Each row is a point on a tangle of strands that fork, close into loops and nearly touch. The rows are in no order.
Points whose rows are less than 79.9 apart are linked; no others are. Some points are linked to none.
Peg: [  5  -1 -33   0 -13  -9   8  -7  20   5   0  16  -3   2  11   6  -6   0
 -14  -2   4  -9  21   1  -3   7  15   7   2  -5   8   7  15  16   7 -14
  -7  12   7   5   2   5]
ruv: [  2 -16 -17   8  12   8 -12  -2  -9  14  16  -9   1  29 -10 -13  32  10
  -2 -36  12   9  17  18   7 -25   5   0  -3 -11  28   1  13  12  17  17
   4 -13   7  -7  26 -15]
Koz: [ 12   2 -12 -11  -6 -17  -4  -4 -17 -13   4   4  13  -5   1  -2  19 -12
   7  14 -12   1 -18  17   8  10  -6  -5 -17  -8 -34  14  10 -25 -13  -7
 -38  13 -26  -9  -2 -16]
tar: [ 26   6   3  23 -21  -6  -7  -5 -21   2  14  19  13 -27 -11   2   7  11
  -9   9 -26  -4  21 -11  -3  -5  16   0   1  -4  13 -24  15  13 -11  -2
   7   4   4   5 -13   0]
Tude: [  8 -17  15  25 -11 -23  -8 -11 -10   4  22  10  18  -2  13  -8  -3 -21
  39   6 -14   9  31 -12  -1 -11  -3   7   0  19 -19 -11   2   3 -14  -5
   7   8   5 -17 -11   0]
gib: [  8 -22  -3  13   4  -4 -11 -23  10  -7 -15   1  11  -1  18 -22  21 -11
  28  16  -5   0   1   5   8   1 -15 -17   2  -2 -23 -15  19  -1  -5   5
 -18 -10  -2  11 -18 -10]
zito: [ -8  -4 -14   2 -11 -25   4   7 -13 -10  -1 -25   3  -6  14   1 -23   0
 -12 -11   5  13  -9 -21   6  -3  12   0   5  37   7 -22   3  -7  -5   4
   2 -26  16  -4   8  19]
rebev: [  8  20  16  -2  -5 -12   6   1 -17  -5   5  -6  -3 -27 -13  27 -23 -15
  -2  17  12  -8  11 -16 -20  15  -7  -8   9   4 -17   0   6   7 -13 -24
 -15  28   3   9   3   6]
sena: [ -4  -6  22   1  34   4  -6 -14  13   8   0  -1  -7  18  -8  -5   0  28
  10  24  28   2  17   8 -20  23   1 -24  10 -11  14   5  -7  -4  23   7
   4  -8  -1   8 -10  13]
rabur: [ 12   4 -18  -6 -26   3  -3  14 -22  11   0   6  -1   0  -4   2   4  -7
 -13 -16 -28  -1 -11  -7   5  -5   3  18 -22  -4   6  -5   1   8  -4   3
  17   1 -16 -12   2  -3]
Bugi: [-21   6  -1  -8 -10   1  30  17  26  -2   0   7 -16   5  -2  34 -20 -13
   2  -2   1 -10  -7  -4   0 -12   3  13   4   8  12  21  15  15  -7  -1
  21  12   4   8  13   9]
pib: [ 11 -25  20   4  10  -3 -14 -22   5  29  -7 -17  -6  10   1 -34   1  -4
  37 -17  15  24  13  -8 -19  13  12   1  14  22  18  -9  -7   9   7  11
  11 -12  -9 -15 -22  -6]
Mopa: [  5 -14 -12  -8 -18 -14   9  16 -11  10 -36 -31 -26   9   7 -25   6 -27
 -19 -12  20   2  -1   3 -18  28  -3   5  15 -10  -6   2   6  13  13 -15
  -1   8 -16 -14  15  -7]
lili: [  5   1 -34   2   6   8  -7  -5  47  10  -8 -17 -15 -10  17  12 -10 -17
   1  29  22 -16  31  -1 -27  -8  -7  -1  14 -11   3  -8   7  11 -10 -17
  11   9   7   9  -9  -1]
mafem: [-21   0   1  18  16   7   1   7  10 -20  -4  -6 -11 -22  18  21 -22 -11
  21  34   4   5  -1 -17  -3  -4 -22 -22  13   6 -27  -2 -10 -17 -12  12
  -1 -12   7  21 -13   3]
deka: [  6   9 -11   9  11   0   7  -2 -15 -15   1 -15 -13  -3  -8  18  11  -9
 -11   0  17   6  13   8 -12 -13 -13 -27  -8 -26 -24  15  23   8  -5  -5
 -14   7   9  20  32  -7]
kufi: [ 15  28  -6  22  -8  -6 -22 -16   1   4  -5  10  -3 -13  -4  -2  -2  26
   7  15 -11 -17  43 -11  -8  23   5  -9  15 -17   8 -27 -17   5   5 -16
   2  12  11   6 -20   9]
Dusu: [ -6  11  28  -7  -7  28  20  -2  13   1 -23  11 -24 -14 -26  12 -22   6
 -15 -12 -14 -22 -11 -12  17  -3 -11  -2   9 -14  -3   4 -11  30  -5  -3
  25   2  12  21   3   8]
doru: [ 12  17  16   2 -18  21   6  10  -5  -3 -13   8 -17 -22 -28  22 -13  -1
 -13   4 -24 -16   1 -28   1  -8 -14  -3  -2  -7   0 -18  11  24 -11   4
  21  14  -2  22  -3   3]
zadob: [-22 -13  13   0  13   3 -10  12  19 -13  -4   1   7  19  10   4  -7   1
  29   8 -14   4 -14   6  21   5  -9   6 -18  24 -16   0 -26 -23  13  18
  24 -12   0 -11 -10  14]
kif: [-11  -8 -14  -3  10  13  11  20  28 -21   6   9   7  17 -12  28 -10   2
  15   9 -14  -2 -16  24  19 -15   7  29 -20  21   3   5   3 -35   1  12
  13  15  -9   1   0   1]
mudo: [ -7  -1  -2  26  -1   7 -20   5  -5  -4   2  15   0  17  10 -15  24   3
  34 -17 -27  13  24 -18  -1  -5 -17  -4   8   1 -12 -20 -11  10  12  16
  17   2   7   7  -8 -10]
safis: [ -8  21   6 -10  14  17   7  -4  -5 -14   4  11   5  -8 -24  32  -9  14
 -10  -6  -5 -16 -13   8  30  -2 -15  -7 -13  -8 -19   8 -12   5  -8 -24
  -9  17  15  21   6   8]
Baf: [-17   6 -17  -7  -3  -5  -1  23  18 -15   7  12   1  -6  19  18 -20 -10
  20  22 -15  10 -23  -7   4  11  -3  15   2  19 -17   8  -8 -42 -13   3
   4  10 -16   0 -19 -11]
Vogo: [-15  11  -1 -11   1   9  -5   7 -12 -11  -6   3  -1  -1  -3  17  -9  -4
  -2 -19 -11 -15 -29   2  39   3 -22   3 -12   5 -29   6 -34   6  -8 -17
  -8   1   6  -4   2   8]
miba: [-13 -17  -4  13  17  -6  -6   0 -16  -3   9 -23   1  -9  18  -1 -17  -8
  22  26  11   9  -1  -8  -9 -11 -12 -11   6   9 -13  -3 -10 -17 -14   8
  -3 -21   0  -2  -6   6]
Zif: [ 17   0  -1 -11   4  17   3  -6  15  21   0 -25  -4 -22 -19  13 -15 -15
 -28  28  17 -27 -13  17 -19 -24   1  -3  -8 -17  17   5   6   7 -21 -19
  18 -15  10  -8  10   3]
zofen: [ 21  12  11  -1  -5 -12  -8 -22 -17  -4   6  11  24 -14  -8 -13  15  14
   0  14 -18  -7  -8  23  18  16  10  -6 -17  -5  -7   1  -5 -14 -10  -9
 -28   1  -9 -12 -16  -3]
falud: [  5  10  14   1  -9   6   5   5 -17   1  -5  13  -8 -23 -17   1 -12  23
 -26  -2 -10   0 -13 -18   4  16  12  -5  16  -3  16  -8 -11   9   5   3
   0 -14  -5  10 -13  -4]
Ginor: [ -9   0 -28  -8   1 -11   9   3 -10  -2 -12 -16 -24   4  23  -5  -4 -13
 -13 -13  26   4   6   0 -11  20  -9   1  15  -2 -14  10 -17  11   4 -14
 -31   4   2  -6  12   2]
paba: [  9  -1  24   0 -10 -10 -15 -18 -10  15  -5  -3   6   6  -4 -35   3   9
   7 -22   1  12  12  -5  -1  12   8   3   9  10  18 -15 -13  16  19   0
   3 -14   4 -19  -9   1]
Mena: [ -8   7 -30   7  20   9  -9 -10  10 -10   7  30   1  37  17 -10  18  12
  11 -30   2  19  43  11   5 -13 -13   6  -1 -13  -6  10 -17   0   8  -1
  -5  25  10   5   6 -16]
visim: [  7  -2   0  11   6   5  -9   2   6   2  28   0   9  -2 -16  27  -5  -9
   0   5   4  -6  19  -3  -5 -34   3   2 -17   2   9   5  20   5  -3   6
  21  11  11   3  16   5]
ril: [  5  -6 -31   9  22  12 -11 -14  32   6  19  20  10  27   8   1  14  22
  14   0   7   6  36  23   4 -10   9  10 -10  -7  12  12   2 -12  13   5
   9  11   9   9  -9  -3]
fos: [  9 -18 -15  20   4  14  -7  -3 -13  -5  -1 -11   9 -17  20 -16  23  -6
   5   7  -9 -11 -15   1  15 -19 -18 -14  -1 -15 -12 -18   6  -2 -18   8
 -18 -23   0   8 -17 -18]
mase: [ -8  -7  -6   9  23  -6 -16 -26 -24  -4  -3 -23   1   1  16 -15  -4  14
  17  24  10   6   8   9 -17   8  -3 -23  13  -1   3 -20 -10 -13   1  11
 -12 -24  -4   2 -11  12]
Tozit: [  1   3   6 -27 -16 -25  -1 -14  12  12 -13   3   8  22  18 -33  17  -6
  12 -18   7   8  -2  21   7  32   9  16 -14   9   3  11   2  -6  32  -1
 -30   9 -10 -23   0   4]
Gipo: [ 16  -9  28 -12   6 -12  23 -25   7  -4   7   5  18 -21  -9  -1 -21  16
 -11  20  15   3 -20   7   7   2  22  -7   9  22   1   7  12 -16  -9   2
 -27  -6  -4   5 -19  12]
muru: [-32  19 -14   4   2   1  -9  11 -14 -10   2  -7 -13   7  16  -1  -2   8
   8 -23  -4  10  -7  -3   9  18  -7  -4   2   6   5   3 -36 -12  16  12
  -7 -21   4 -11  -1   4]
kov: [ -3 -13  22  14  12  12  -2 -16  28  -3  -3  18  12   4  -7   5  -4   2
  26  -5 -10  -9  18  -9  23 -11  -4  -7   0  -2 -16  -6   2  17   8   2
  23   4  19  15  -7   8]
lavuk: [ -3   3  21   9 -11 -15  -4   7  -7   7  17  14  11   0  -4 -13  -2  11
   6 -12 -14  25  14 -16  -9   2  23   9  -3  16  26 -11  -1   2  20  19
  23 -14  -2 -11  -5   7]
vibal: [  0  10 -17 -10  13  -1  -6  14 -16  18  16 -36  -4 -22   4   9 -34   1
  -1  22  13   7  -9  -4 -22   1  11  12   1   4  17   3 -24 -26 -17  -2
   3  -7 -13 -18 -10  -2]
Lema: [ 14  -1 -11  10  -3  -9 -18 -15 -16   0  -2   2   9  20  -2 -18  38   5
  -7 -29   9   3  22   7   6   2  -3 -11  -5 -16   8  -8  24  15  19   3
  -9   2   8   4  21 -12]
Gan: [ -7  -5  12 -25   9  -7   8  -2  10   6   3  -6   0  12  -2  -2  -4  13
 -21   6  26   0 -33  22  -2  13  14   4  -8   9  14  19 -10  -4   4 -10
 -10 -17  -4 -19   6  20]
doso: [  4 -13  -4   5  -2  -4   5  22  -9 -15   0  -3   4  22  -7 -11  34   0
  -2  -4 -16  12 -19   1  -8 -18  -1   5 -23   5  -5 -15  26  -9   9  30
   6  -1  -8  14  18 -15]
kas: [  5  -5 -24  -3   5  14 -13  -2   6  12   9 -12   2 -21  -7  11 -18  10
 -31  13   9 -11 -22  11   7 -19  14   2  -1  -3  24  -2 -11  -4 -13  -2
  12 -31  10  -7  -9   9]
zop: [ -9  11 -26  12   8  10 -17   5 -24 -16   2   6 -17  34   4  -4  14   4
  10 -27  -8  19  29   3  -3 -15 -31   4  -9 -11 -20  -1 -29  -1   7   7
  -1  20   6  -6  24 -11]
Gor: [ 18  17  10   5  -4  -5   2  -7 -31   9  32  19   7 -23 -14  26 -10   2
  -4   5   4   0  29  -7 -11   7   6   1   4  -4  -5  13  -2   9 -13 -17
 -18  31  -2  -1  -4   8]
tonom: [ -8   3  19 -11 -20 -22   9   0   7 -25  -6  -7  -3  -3 -11   8 -10 -17
  -2 -14 -16  -8 -23  -6   9 -14  -1  -2 -21  13 -12   2  37  16  -9  -1
  17  -6  10   8  31   8]
zoza: [  0  17 -21  20 -22 -16   5 -19 -23  -2  -7  17  -1  -5  24 -20  11  -3
  -7 -31  -4  -4  37 -13  18  13  -6   5  30 -13   4 -15 -14  13 -11 -14
 -29  11  18   2  -8 -12]
nin: [-21  32 -15   4   7   6 -13  22 -14 -20  -4   6 -21   9   1  23  -7  13
   8   0 -21  15   2  -4  -1  19 -20  -5   1   1 -18   6 -39 -24   6   5
   2   7  -5   5  -9  -1]
feset: [ 14  -6 -23 -15  -6 -11   2  16  -6   8  -5 -17  -2   3  -7   1  13 -11
 -20  15   8  -2 -21  19  -8  -2  16   5 -14 -17   3  15  23 -15  -8  -9
  -5  11 -22 -10  17 -14]
Vapa: [ 18 -29   8 -15  -4  10  14 -10  12  36   9  15  10   6 -13 -15  13 -15
 -12   1   9 -14 -15  29  -3 -24  13   9  -4 -11   8  28  16   8  -8  -8
   0   0 -17 -24   5 -13]
Mudim: [-19  10 -13   1   0 -16 -15  -7  10 -19  -4   4  12  14  28  -9   2   3
  32  15 -18  13  -3  14   8  18  -4   2 -17  17 -13   0 -16 -38  13  11
  -6 -12  -4 -10 -16  13]
sivul: [  0   8   8   3 -17 -25  12  14 -27  -2 -10 -12 -10  -3  12  -3 -23 -13
   9  -5  -4  20  15 -31 -21  16   7   9  24  26 -14  -8  -9  -7  -3  -4
   1  19  -4   1   1   3]
Tise: [  0  -8  28   4  25   8   0 -29  29   0  -4  13  10  10  -9  -1   5  17
  15  15  17  -5  16   8   8   5  -3 -26   0 -11  -6   4  15   7  14  -1
   3   2  14  23  -5  10]
sunet: [  0   1   5  11   4 -12  -6 -16 -24 -13   7   3   8  14   7  -5  27  -5
  -4 -21  22   5  17   7   8  -4 -13 -26  -4 -14 -16   9  20  10   7  -2
 -33   3  17   5  32   0]
fosu: [ -8   3  16   7  26  15 -14  -9 -11  -5  -5  -4  -7   5  -1 -20  11  30
  28  15  -9   7   6  -2 -20  21  -5 -29  14 -17   6  -7 -17 -14  20  18
   0 -11 -13   2 -19  -6]
Ranip: [ 27 -17 -13  -7   2   2  -5   7 -11  10  -5 -14   6  -3   0 -17  27  -7
  -7  15 -13  -7 -23  21  -5  -7  -4   2 -23 -23 -14   6  15 -16  -7   4
 -17  -3 -32 -10   0 -31]
Vula: [  3   3   7 -14  -2  -8   0  21   3   2 -26 -15 -20  -4  -4   0 -12  -6
   1  35   2   0 -16 -10 -19  30  -1  -1   1  -5 -10   1 -10 -14   4  -5
   1  10 -21  -4   0 -10]
Sopus: [  8  22 -23  16  10  12 -15   8 -15 -20   3  -5 -18   1 -13  25   9   9
 -16  -2   8   1  37  -6 -14 -12 -15 -20   2 -19  -5  -9   5   5   5   1
   1  21  13  21  24   0]
Miv: [ -3  27 -13  -1   7   7 -10   6 -21 -18  -5  18 -19  18  -5  20   3  10
   3  -5 -10   7  20  -1   1   9 -29  -3  -6 -12 -28   5 -33   0   3  -9
 -11  35   1   6   7  -4]
pepi: [-10  24  -6  -2   4  -8   2  -8  -7 -18   9   9   1 -14  -4  32  -6  10
  -2  10   7  -4   1   1  11  18 -14 -21   0   0 -21   4  -3   7 -10 -27
 -30  14  21  21   0  15]
kuv: [  3  21 -16 -17  -9   7  -2  17  24 -12 -23  -5 -21 -11  -3  23 -14 -20
  -5  33  -7 -19  -8 -10 -16  14 -12   1   6  -9 -14  -6   7 -10 -13  -7
   9  36 -22  10  -5 -17]
Nitip: [-20  -8  37   5  20  17   0  10   7 -14   5   9   4   9  -2   2 -10  16
   4 -14  -2  11 -24   3  20   3   4   2   6  13   4   3 -26 -11  16  23
  22 -30   3 -11 -10  13]
Pemat: [ -8  15   5 -17  11   0  12  24   7  13   7 -22 -15  -9  -7  25 -24  -3
  -7  24  32   2  -7  -9 -28  25   8   8  15   9  14  10 -12 -15  -4 -13
   2  15 -12  -3   1   1]
Suzo: [  5   0 -35   1  12 -13 -10  -9  17   8   1 -25  -2  -1  32   5 -23  -7
   7  24  27   2  33  -8 -33   5   0  12  11   9   0 -11  -9  -5  -4 -19
   1  11  11   1 -12  19]
miz: [  7 -25  -9   4   2   1  -4   9  -9   5  13 -12   5  22  -8  -9  25 -10
   0 -19  -3   8  -3  16   7 -38  -3   9 -25   0   3  -2  19  -4   1  17
   6  -8  -7 -13  28 -13]
noku: [-21   1  21  -7  19  20   6   5  13 -24 -22   2   2   0  -8   6   0  19
  -8  -4  -2  -6 -42   6  38  13  -8 -17   1  -1  -9  -1 -15 -16   6  12
  -2 -20   4   8  -3   5]
Lunu: [  0 -18 -14  -5  -9  -2  -4 -27  28  -2  -7  20  29   9  15 -22  21   0
   6 -15  -4 -18  -6  18  41  -5   9  -1  -7  -1   4  -2  26  -1   5   6
 -19  -4   7   5  -5  -1]
goki: [ -2  -6  39  -4   0 -16  -5   2  -5 -26   8  -4  16  -1 -16   3   5  -9
   4  -2 -12  10 -35  -4  12 -17  -8 -11 -25  19 -21   0  23  -6  -5  12
   5 -11   3  -2  25  12]
dez: [  2  10   0  28   2  10  -6  10 -24  -5  22  13   9  -3  -1 -20  28  18
  20  -8 -39   8  10 -13 -14 -13   4  -7   2 -14   9 -20  -5   4   6  27
  12  -2  -3  15 -24  -9]
Virur: [-19  -3  20  -7 -19   1   4   4  -1  -9 -21  12  -6  -2  12  -2  -1 -18
  10 -22 -13 -12 -22  -9  37  13 -21   1   4   9 -21  -2 -17  11   2   1
 -12   1   1  -6  -2   4]
viv: [ -3  27 -10 -12  -1  10  12   7  41   0  -8 -17 -15 -15  -1  26 -10 -23
  -5  31  20 -24  15  -4 -34   4  -2   1  19 -10   4   3  12   4 -19 -13
  10  25 -14  10   6 -11]
sezun: [-17  14 -14 -11 -11 -28  -5   6  13 -18 -11  -2   5  10  23   3 -25  -4
  20  22  -6   9  -6 -10  -3  28   9  12  -5  35 -10  -5 -11 -36   0  -4
  -4   4   2  -5  -9  13]
duguz: [  2   1  36  -2   6   7  13 -28  17  17   2  14   2  -5 -11  -6 -15  13
 -15 -11  20 -17  12 -12  -4   1   4  -5  10  -6   9  10   2  41   9 -22
   4  -2  25   8   8  19]
viki: [  2 -12  38   1  13  11  20  -7   3  28   2   2 -16  -5 -18 -12 -12  11
  -8  -3  31  -2  11 -11 -13   6   1 -13  23 -16   7  15  -9  29   9  -7
  -8  -4   0   2   2   2]
dok: [  7  -6 -11  12   1  24 -10   2 -33   6  13  -6  12 -26  11 -18  20   3
 -11 -20 -13 -14 -17   3  21 -28  -9  -2   6 -26  14  -7 -11   1 -22   8
 -17 -24  -3  -7 -12 -21]
Vifa: [ 11 -16   4 -19  -6   1   9 -12  -2  25  15   0  10  -4  -4 -10  -9  -8
 -28 -11  15  -7 -22  18  -3  -9  17  24  -3   5  12  23  -6   7  -8 -16
 -11 -12  -1 -31   5   9]
kapiv: [ -5 -12   5 -13  -5 -14  -3  -2  25   7  -6  11   5  39  -2 -13  15   0
  14  -8   1   5   1  12   4  12   9   9 -16  11   3   7   7   3  27   3
  14   5  -9 -14   8   5]
zumu: [ -3   8 -12  -2  -3 -13   3  11 -17  -8  -7 -20  -5 -20   3  -5 -13  20
 -13   6  -4  15 -12 -16 -14  13  24  -3  11  17  25 -21  -3 -12   6  14
   1 -27   0   6 -12   6]
fodig: [ 10 -21  -8  -1 -13  -5  19  19   3  12 -22 -20 -14   8   1 -16  22 -25
  -5   2   8   5 -15   7 -18  -7   1   2   9 -21  -2   4  34  10  -1   0
   6   2 -26   0  19 -26]
Ragiv: [ -9  -9   8   3  18  10  24   3   5  -2   7 -26 -15  -3  -4   9   7  -7
   6  10  22   6  -9  14  -1 -24 -14 -21  -4 -17 -12  29   9  -4 -12  11
  -8 -17  -1  14  20 -11]
vaka: [-18 -10  21  -5 -19   7   8   4  13   9 -22  -4 -24   4   7  -9  -9 -28
   9 -30  -1 -18  -5 -14  19  -3 -29   4   6   1 -17   3  -9  36   4  -6
  11  -6   7  -5   9   0]
nat: [  5  14   0   0  -1 -13   8   8 -11  -4   2   2 -11 -16  11  13 -26 -16
   3  10  19  16  31 -25 -37  12  -3   0  31  11 -21   6  -5  -2 -13 -13
 -10  39  -1   5   0   1]
vabe: [  5 -15  21   2  11  10   7  -8 -17  16  -8 -30 -14 -16  -4 -18 -17  -1
 -12  -1  27  -3  -7  -9  -8  -5  -7 -12  19  -9   2  -3 -16  15  -4  -2
 -11 -24   0 -10  -3  -6]
nomeb: [  9  -7   0  -5  23  17   7   3   4  12  -1 -30 -11   7 -26  10   5   6
 -15  19  17 -11 -16  34  -5 -30  -6 -10 -19 -20   4  17  -2  -4  -7  -3
   3  -8  -5  -2  19  -3]
tosik: [ 25   5   8  15  -5   5 -14   8  -9   4  22   5  15 -16 -20  14   4  -8
  -6  15  -5  -5  30 -21 -25 -18  12   1  -3  -4  12 -18  35   2  -5  12
  23  22  -8   6   8  -6]
Nez: [-10 -14  40   4   7  -7  -6   0  -8 -19  -4  -4   7  -5   1 -10  -3  10
   1   7   0  16 -27 -10   2  -1  -1 -13   1  24  -2 -12  -1  -7   5  23
   3 -32   4  -5   1  18]
Segam: [ 17  -6  31 -12  -2   7   6 -39   7   3   0  26  34 -19 -11 -15  -6  10
 -13  10  -1 -18 -22  17  25   9  17   3   8   0  -8  12  -6  -2  -9 -14
 -23   0   3  -9 -19   5]
Tak: [ -9  12  -5  -1  22  12   4 -26  -3  19  18  11  25  -5  12 -18  -1  29
 -17 -20  20  -8   7   8  15   1  18   9   7 -18  41  20 -27  -4  -6 -11
 -20 -18  14 -12 -17  10]
Rak: [ 11 -30 -12  -1 -14   7   6 -25  25  22  -1  29  17  -2  16 -24  16 -17
  15 -19  -2 -11   6  10  26  -5   7  13  11  -2   0  11  21  11   0   0
 -21   6  -4  -4 -21 -22]
Zeda: [ -9   6   6  17  -7 -14 -10  19 -22  -4 -14 -14 -16  -1  14 -19  -4  -2
  19   5 -15  26  26 -34 -45  15   3  -3  27  14 -10 -24 -10  -6  10   6
  13   0   2   7  -7   0]
kana: [ 16 -14   5  15  -7  -6 -14  -8 -17  24  26  10  21  -7   5 -19   8 -15
  24 -10 -14  11  20   1  -1 -17   5  15 -15  -2  -1   5   1   2  -6   2
   6   1 -12 -24 -14 -13]
keb: [-13 -12  14   4   3  -8 -10   2  -7  11 -10 -12  -8  14  14 -34  11  -6
  40 -10  -5  32  13 -18 -33  16   2  -1  18  20   0 -11  -5  -6  15  21
   3 -15 -11  -5 -18 -11]
Ror: [-19  -1  -2   9 -10   3 -12  18 -19   8   1  -2 -17  18   9 -12  14  -4
  12 -41 -10  10  10 -17   3   0 -14   7   5   4   9 -10 -19  14  20  19
  19 -12   2 -10  11  -6]
basup: [ 12   1   8   9   9  23 -12  -1 -23  -1  14   6  16  -2 -11 -17  22  24
  -8 -20 -25   2  -9   4  12 -28   3   5  -9 -13  15  -9 -11   1   2  20
   6 -13  -1  -1  -5 -13]
Buro: [-13  -7 -15  -8   9   8  -9 -15  27   8 -17 -10   4  16  19  -7  -3   2
   2   4  13 -23  -9  11  20   6 -14  -1 -10  -4  -6   0 -19   9   1 -20
  -3 -10  12  -4  -4  13]
nepu: [-12  10 -22  -4 -10   4  16  35   2  -9  -5  -2 -25   4  -8  33  -4 -10
 -13   2   2  11  -6 -11 -10  -6  -1   8  13   1  10   1  13  -4  -7   7
  17  14 -10  12  13 -11]
gume: [  3  -4   9   8  20  -3  15  -4   3  -8  13   6   5 -20  -5  12 -15  15
  -5  28  22  10  -4   4  -7   5  17 -17  11   6  16   9  22 -22  -2  15
 -17 -12  -4  17 -11   2]
Tes: [ -1  12  -5 -29  -1  14  10  -2  17  19  17  30   8  -6 -17  34 -13  15
 -24  -1  -4 -21  -9  12  -2   6  20  24  -7  14  25  20   2   5  -2 -17
   7  18   5  -4  -6  19]
Kina: [  6   5  15  -3   3   1   6  -2   0  -8 -14  -5 -13 -11 -22   5   2  17
 -30   6   6  -3 -14  -4   2   5   8 -27  -1 -13   7  -6  20  12   9   4
  -5 -11   4  19  15  -2]
Sok: [  3  -2  22 -12   8  11   5 -10  13 -16 -19  -6   3 -15 -19  -2  -1   6
 -15  17  -5 -13 -39  12  20  -6  -5 -19 -14  -8 -16   4   8  -3  -6   1
  -6 -15  -2  14   0   2]
zal: [ 20  12  15  -3 -32 -14  -1   8 -33   7 -10   0   9  -8 -10 -19   1  -9
  -7  -6 -26   9  -5 -12 -14  19  13  18 -15  -1   5 -14   5   4   1  -8
  11   9 -20 -20  -6  -1]
kimos: [ 14  10  25   6 -24 -27   8  -8 -36   7  -8 -22   4  -6   4 -22  -2  -6
  -2 -21 -20  12  11  -8  -9  11   9   8   8  22   0 -21 -14   0   1  -3
  -4   3   1 -23  -9   4]
rofes: [  3  -8 -20  23  -4 -13 -23 -11  -1  -9   9  12  10   7  27 -11  19 -14
  27  -3 -10  12  31   1   4  -9 -16  -6   3   2 -25 -13  -1   7  -8  -1
  -6   2  12  -4  -6  -9]
sapa: [  9 -18  12 -25 -16 -10 -12 -23  16   7 -17   2  11  10  13 -30  18  -7
  -2 -14  11 -17 -23  29  29  13  -2   4  -9   0   8  -1  14  -4  13  -4
 -33  -4   2 -17  -1   4]
libif: [ -4  -2 -14  -9   9  18  14   6  30  14  16   8   7  -3 -10  30 -10  14
 -26   8  12 -10 -21  26   6 -17  26  11   0   9  38  19  -4 -13  -7  -2
  12 -20   6  -5  -5  18]
Pezon: [-17   0  28  -7   8  14  29   5  40  -2  -9   1 -16  -7 -12  17 -20   4
   1  10   8 -13  -7   2   3   0   2  -8  10  -2  10  16  -3  14   6   0
  19  -8  11  19   1  11]
vup: [ -7  21   4 -12  -5  14   3  35 -21 -11   1  -9 -16 -11 -35  34  -9  -2
 -15   0 -12   6 -16 -22  -2  -9 -16   4  -6   8   3 -18  12  -3 -10   8
  20  10  -7  21  11  -3]
kabe: [-11 -12  -7  -7   9  16  13   0  40   0   1  21  12  24  -7  20 -12   6
  10   0 -18 -25  -2  27  16 -16  10  30 -18  12   4  13  -2  -2   6  -4
  18  22  11  -6   2  16]
nunem: [ -8  13 -16   0  -8 -11  -1 -12 -10  -3   0  15  -5   7  33  -6   5  -8
   0 -24  11  -2  23  -7   6  18 -21   5  16  -5 -18   8 -27  19  -3 -23
 -33  19  12  -3   2   2]
gog: [ -3 -13   5  -7   0 -10   9   8  26   2 -12 -13  -3  34 -15   4  13   3
  -3   7  20   7  -5  20  -5  -9  14  -9  -5   4  26   1  19   2  19   6
  25 -17  -2  -3  24  10]
reka: [ -7   6 -22  -3 -27 -23  -3   4 -10 -15  -8  -9  -2  -9   6  14 -13 -16
 -12 -15  -6  -6 -12 -12  15   5  -1   1 -11  17  -7 -14  12  14  -6 -18
  -1  -5  12   1  14  18]
zar: [ -6  12 -35  -9 -17 -11  12  38  -9 -10  -7   4 -13   2   9   8  15   0
 -17  -5 -13  27 -16  -7 -18   9  15  11   7  -3  13  -2  19 -19   1  17
   9   6 -19  14   5 -16]
vumiz: [-19   2   9  12   8   3   8  25  11 -20   9  20  -7  -9  21  18 -19 -15
  23  21  -4  23   2 -23 -14   1  -9  -1  20  18 -17   5  -1 -30  -9  16
   7   7  -7  14 -14 -15]
rigas: [ -5   0 -17  13  26  10   1 -17   2   0  29  16  26  10  12  -3  12  27
  -5 -12  17   0  15  16  21  -6  13  -3   1 -15  21  22   0 -15   3   6
 -16 -10   9   5  -6   0]
pokul: [  2  13 -21 -13 -28   4  11  25 -17  -2 -22   6 -16  13  -9  -8  22  10
 -23 -24 -33   7 -22 -12   3  12   5  18 -14  -6  15 -14   5   6  11  21
   8   2 -19   6   0  -8]
Zema: [ 22 -37   1   4  -9  -4   2 -12  10  32  13  12  17  -6   0 -21   0 -21
  14   0  -1  -3  11  -2  -5 -22  16  12   2  -1   1   8  27  15  -8  -3
   6   5 -12  -8 -10 -19]
Tevi: [ -8 -11  18  -2  -5  10   6   3  18  16 -26 -27 -26  -8  -2 -13 -23 -17
  -1   3   8 -15 -10 -11   1   0 -22  -6   5  -5  -9  -8 -21  27  -3 -14
  17 -23   5  -3  -3   0]
pafi: [  5  20   5  -9   2   8   5  -6   9  13  31  35  13 -18  -7  34 -18   9
  -1   7   1 -13  20  -8 -11  16  11  17   3  11   9  23   0   2  -1 -13
 -11  34  -4   2 -19  17]
vof: [ -1  -6  19 -24   2  -1   7 -11  23  -3  -8  -9   4  30 -18   0  11   7
 -22  -7  15  -9 -29  35   2  -9   4   2 -21   1   8  17   6  14  13 -14
   2 -10   6 -14  30  21]
fono: [ 12   3 -13  -3 -12  -4   5  33   4 -12   2  10   8   5   4  -6  22   0
  -2  18 -22  10 -12 -16 -26  -4  18  11  -4   1  11 -16  31 -17   3  29
  16  14 -14  27 -10 -19]
vigaz: [ -4  -9   6  -2  10  26  -2 -16  19   3   0  21  19  14 -11   2  -3  13
  -8 -16  -8 -18   1  12  31 -20   7  14  -8  -4   0   3 -16  10   4  -8
  21   2  25   0   4  10]
fata: [  7 -13 -14  10  -2 -15 -19  16 -16   3  21 -17  10  13  -2   6   8 -17
   0  -6   6  12  13  -3 -12 -23   6   7 -24   3   6  -1  23  -1   3   0
  29   2   5 -13  30   4]
vugap: [ 11   8   0  23 -34  -7   0 -19 -29   1   5  22  10 -13   8 -14  19  -1
  -8 -18 -32 -12  16  -7  24   3  -5  11   3  -8   2 -24   1  16 -20  -8
 -12   7   5  -7 -14 -10]
vizof: [  5   2 -37 -11   2  -9  -9  16  -6   2   3 -34  -4 -14   3  17 -14 -14
 -18  25  16  -4 -15   7 -11   3   4   2  -7  -5   0   0   9 -20 -20 -19
  -4  -3  -6  -5   8  -1]

A fork is a point with three links, a tip a point with one. Leave the first point through the second and follow the links. Name the first fork or tip that comes.
kif; kabe | Nitip
Mudim; sezun | kif
visim; tosik | feset
Lunu; sapa | Zema
duguz; viki | rebev
Mopa; Ginor | miz
Tak; rigas | mudo
rebev; pepi | duguz

A tip is a point with one link. Name the tips that can be reached along the links from each point below, in the order of the rows.
kuv | lavuk, Sopus, Suzo, duguz, gume
kabe | kif
Gan | Tak
